Each row is a point on a tangle of strands that fork, close into loops and nearly touch. The rows are in no order.
In the rows, zero is written as 128.
Two points are linked if the straight distance between their rows is under 95.9. Some points are linked to none.
z838: [162 117  62 136 143 102  96 173  63  67  90  59 131 130 117 139  88 118
 114 131 135]
z857: [122 122 111 147 150  63 102 122 167 108 112 126 113 153 110 125  92 156
 124 105 159]
z140: [139 150 118 164 148 213  87  91  83 109 122 134 174 185 186 142  80  51
 128 122 131]
z918: [102  92 123  99 108 187 139 105  98 117 161 164  98 108  99 129 105  98
 173 160 161]
z805: [130 161 144 114 166 118 133 168  65 143  85  70 126 155  98 112 122 139
 121 116  68]
z830: [146 160 162 110 144 134 156 132 134 139 123 108 108  50  89 127  86 156
 118 115 110]
z632: [142 147 154 110 147 125 170 116 136 139 139 144 130 104 116 127 133 164
 101 141  64]
z665: [159 188 130 150 153 121 119 169 146 153  77 104 170 131  83 148 137 134
  93  94  82]
z564: [164 152 144 123 124  63 163 122  67 177 112 101 117 151 103 101 141 158
 102 144  49]
z839: [117 104 101 155 175  88 129 113 123  87 158 165 112 185  90 106 147  98
 129 133  84]
z248: [100 140 125 133 107 150 124 127 166 121 115 134 148 118 128 119  92 108
 132 107 142]
z251: [119  52 183 129  88 183 121 115 101 124 144 132 165 158 214 135 144 123
 149 100 119]
z364: [123 134 132 124 135 112 138 134 173 144 117 128 152 142 138 136 195 152
  99 138  87]
z325: [119 125 139 193 126 193 119  84  98 122 139 166 179 178 155 117  70  79
 141 174 155]
z242: [141 139 171 102 142  95 159 109 106 128 142 109  86 111  92 101 104 166
 108 143  73]
z486: [107 143 119  93  93 109  98 141 149 136 112 100 103  80 135 112  65 146
 149  98 179]
z503: [149 167 121 154 157  65 131 170 129 150  80  99 139 142  98 112 141 141
  91 114  94]
z791: [140 147  99 138  89 156 132 127 123 168 124 149 107  70 110 123 139  95
 176 119 217]
z501: [ 80  94 172 138 117 202 155  87 152  97 120 107 180 132 161 123 174 102
 140 137 126]
z506: [124 142 148 133 133 111 133 150 137 150  89  87 170 168 130 132 221 153
  90 140  70]
z80: [112 140 133 130 134 161 114 121 144 103 134 110 100 110  88 128  38 128
 156 101 156]
z379: [126 155  65  94 137 125 109 139  67 123 146 128 106 173 135 116  82 128
 140 106 119]
z780: [148 135 130 120 127 114 151 134 150 161 138 149  98  61 105 133 176 121
 131 141 149]
z10: [124 128 127 107 120  78 136 151 152 128 142 133  98 108 103 115 107 143
 125 128 125]
z337: [ 83 116 149 142 133  99 131 142 183  95 105  86 138 127 120  93 148 133
 131 117 143]
z317: [105 135 113 112 107  65 125 176 129 134 101  94 129 177 151 100 189 133
 109 139  99]
z670: [169 125  67 159 164  44 113 164 109 110 101 117 127 151  99 114 173 105
 108 149 102]
z156: [136 122  97 125 173  92  95 157  83  81  81  67 119 151 114 122 114 110
 141 113 125]
z243: [115 141 136 138 181 105 136 131 125 101 118 113 124 155  86 109 144 136
 120 109  75]
z874: [128 179 135 154 174 153 129 146 149 137 107 115 153 127  91 140  97 134
 110  87  89]
z240: [125 109 118 120 107 123 150 118 135 167 135 157  92  96 128 114 216  84
 170 171 187]
z826: [138 149  93  95  96 133 129 139 143 142 171 156 115  93 126 138  73 138
 120 111 152]
z298: [116  82 177 160 106 152 150 109 190 115 131 120 180 140 162 151 202 124
  93 134 123]
z227: [115 134 158 112  99 211 118 130 158 140 115 115 168  86 154 172  96 135
 138  94 140]
z543: [139 131 114 166 129 156 102 126  66 133 126 153 175 174 212 125  95  69
 119 158 162]
z558: [125 141  72 125 110 138 121 125 129 135 161 187 135 164 152 149 109 119
 122 117 125]
z263: [145 113 139 142 138 151 158 124 173 133 136 149 117  79 111 160 214 121
 119 152 139]
z781: [150 107 163  91 114 141 123 141 148 159 137 141 138 141 171 163 162 186
 105 112  81]
z656: [119 173  87  92 116 126 125 139 115 132 144 134  98 138 126 115  64 156
 115 107 129]
z238: [ 88 131 144 150 158 130 124 120 149  81 109  92 141 155 105 105 125 101
 132 103 108]
z62: [125  90 125 119 129  75 158 124 153 120 170 169  72  95 109 109 181 123
 134 173 125]
z801: [132 150  55  99 112 114 120 138  83 137 163 157 121 171 173 139 107 117
 120 122 149]
z653: [113 147 149 141 123 166 148 134 175 133 108  98 146  45 114 135 188 120
 129 119 157]
z776: [151 112 141  94 122 134 144 122 145 154 161 165 133 106 132 172 151 168
 102 134  82]
z696: [ 98 114 133 158 143  87  94 101 178  95  89 108 122 141 117 139  78 150
 144 125 200]
z175: [107 108 146  89 132 162 152 121 114 108 142 144  86  94  95 126 114 116
 152 129 123]
z829: [117 136 177 118 189 121 159 102 110 108 140 124 103 130  77  95 114 154
 131 127  56]
z68: [143 125  86 124  99 126 139 122 158 141 160 190 135 117 134 154 117 135
 114 136 153]
z848: [101 131 155 132 122 124 147 138 189 107 107  72 128  75  95 111 174 130
 121 132 143]
z601: [164 166 105 104 157 145 124 139  62 164 124 133 144 159 145 166 126 168
 104 106  62]
z407: [ 93 144 161 112 135 220 124 124 160 134  94  95 175  98 141 133 108 126
 131 109  99]
z323: [128 155 140 128 164 121 130 157  85 150  76  76 157 149 111 126 186 134
 112 138  58]
z915: [ 88 101 155 115 128 122 160 115 164 102 149 107 127 105 114 106 236 118
 102 166  99]
z338: [119 132 128 168 130 227 110  84 112 104 142 152 172 182 145 132  64  70
 151 131 118]
z443: [132 129 120 137 152  14 104 134 154 115 103 104 103 158 114 122 137 164
 112 126 135]
z260: [128 181 134 118 132 156 139 135 155 144 120 128 142  81 100 148  81 156
 109  96 102]
z911: [145 109  90 114  92 152 148 115 131 151 149 175 107  75 104 133 122 108
 157 159 205]
z211: [132  62 129  99  69 129 121 102 120 143 168 172 144 167 200 140 142 134
 135 134 130]
z462: [142 145  92 157 143  30 118 163 157 133  87 100 125 154 114 111 170 130
 105 126 116]
z377: [108 113 117 140 151 123 143 111 129  92 180 171  96 159  74 115 115 135
 127 151  96]
z64: [166  91 116 125  86 152 149 118 132 163 166 187 111  96 139 173 182 118
 138 158 173]
z753: [138 143  79 160 158 105 119 146 123 118 111 129 144 157 119 124 129  89
 116 108 120]
z464: [142 136 120  97 117  65 145 136 118 157 146 151 110 146 144 120 177 159
  96 171  62]
z522: [142 112  85 165 165  45 115 139 142  98 139 152 104 178  99 100 169 123
 118 139 100]
z451: [143  70 188 130  84 161 129 143 129 113 161 112 142 139 191 134 157 154
 129  80 101]
z235: [122  85 132 103 121 132 159 125 125 124 167 168  77 108 120 125 204 103
 156 177 143]
z340: [134 151 178 105 155 109 120 131 129 119 106  85 102  92 103 125  76 189
 140 120 120]
z772: [127 140 145 113 168  74  96 164  86 116  72  77 116 164 108 116 132 148
 142 116 108]
z639: [100 129 162  80 125 116 101 131 143 129  96  88 104  69 105 128  86 180
 148 111 161]
z668: [126 115 151 118 148 127 125 114 134 106 139 119  64  69  80 133 107 145
 160 120 152]
z986: [159 145 118 100 156  97 130 119 100 119 180 140  65 132 104 119  51 188
 114 109 119]
z746: [108 151 128 165 109  93 100 129 119 128  97 100 162 147 189  77  70  77
 141 127 182]
z92: [122 112 175 182 130 183 108 122  76 133 136 160 180 192 206 120  85  88
 140 169 159]
z369: [124 131 109  99 124  73 127 158 100 161 110 130 129 177 154 125 213 138
 112 149  70]
z293: [148 157 112 120 122 123 128 146 144 166 132 137  81  37 110 123 142 115
 153 112 190]
z432: [134 132  85 150  70 135 137 113 100 154 162 194 148 146 180 106  61 101
 116 177 197]
z531: [121  93 177 157 103 223 150  89 138 128 119 125 170  95 147 137 150  98
 149 135 158]
z2: [114 140 134 117 108 238 104 102 153 137 131 144 148  93 139 159  71 109
 153 117 145]
z319: [130 135 122 156 132 165 101 105 118 146 126 143 178 165 191 148  89  77
 122 121 144]
z187: [143 119 100 148 146 114 117 134 136 134 106 134 167 161 145 135 176 113
 114 123  99]
z341: [190 145  78 148 171  67 121 141  45 130 122 107 101 127  85 126 128 155
  88 138  93]
z929: [125 144 104 160 131 101 103 132 127 113  88  99 153 155 147 111  98  79
 138 103 157]
z453: [ 90 156 146 105 134 177 128 154 126 130  90 111 164 144 140 132 127 131
 142  95  85]
z228: [ 91 120 131 102 134  81 110 171 108 124  91  90 124 179 145  90 145 118
 141 114 117]
z232: [179 127  78 136 191  43 102 127  70 106 138 125  77 155  98 125 113 165
 116 126 114]
z815: [101 107 131  97 139 148 157 109 122 114 181 175  95 120 102 126 131 137
 131 158  96]
z655: [128 112 138 120 157 104 121 100 122  95 161 148  65 116  90 131  66 157
 133 129 140]
z638: [147  50 177 171  98 168 142 109 169 122 147 117 169 102 169 163 194 122
 107 128 157]
z895: [ 75 102 178 138 101 163 147 105 172  94 125  90 184 151 155 113 208 107
  98 145 127]
z229: [ 80  87 137 137  89 117 159 112 152 104 133 122 125 122 128  98 171  93
 140 168 151]
z530: [116 118 126 131  84 204 133 106 109 111 143 149 119 105 113 119  61  88
 190 155 178]
z403: [147 146 123 105 163  62 114 112  78 128 152 125  80 160 113 117  95 182
 127 128 105]
z853: [147  94 177 131 115 138 125 148 150 134 134 101 166 153 173 164 184 174
 101  85  91]
z738: [124 125 121 162 126 123  97 106 166 100 129 122 107 108 101 136  42 132
 153 116 205]
z972: [115 141 129 121 109 211 113 108 128 107 147 129 109  83 106 142  64 117
 169 118 148]
z395: [146 105 124 112  81 130 146 113 137 175 147 168  97  84 169 156 228 109
 154 155 183]
z95: [160 179 102  86 123 139 132 149 111 172 140 143 148 132 137 158 106 173
 100 102  94]
z81: [162 166 141 103 127 179 129 147 143 163 119 136 160  99 133 182  94 174
 110  98  88]
z265: [105 132 121 170  89  98 108 132 140 128 123 127 146 134 152  80  38  97
 143 137 214]
z259: [164  90 160 155 114 180 145 110 155 145 143 145 139 100 144 166 215 121
 135 127 161]
z383: [112 142 102 117  82  90  94 136 129 133 125 111 121 134 162 112  54 125
 144 108 214]
z14: [152 107 102 121  86 170 144 102 104 156 148 199 110 118 125 140 155  87
 170 164 194]

A tip is a point with one link. Name the tips that can be reached along the links from each point below, in the order of the rows.
z815 => z838, z601, z464, z341, z453
z293 => z62, z531
z853 => z251, z653

How many points has the smallest loop of links through each point below? Write none if it is on no loop.
z738 => 15
z656 => 6
z140 => 6
z240 => none
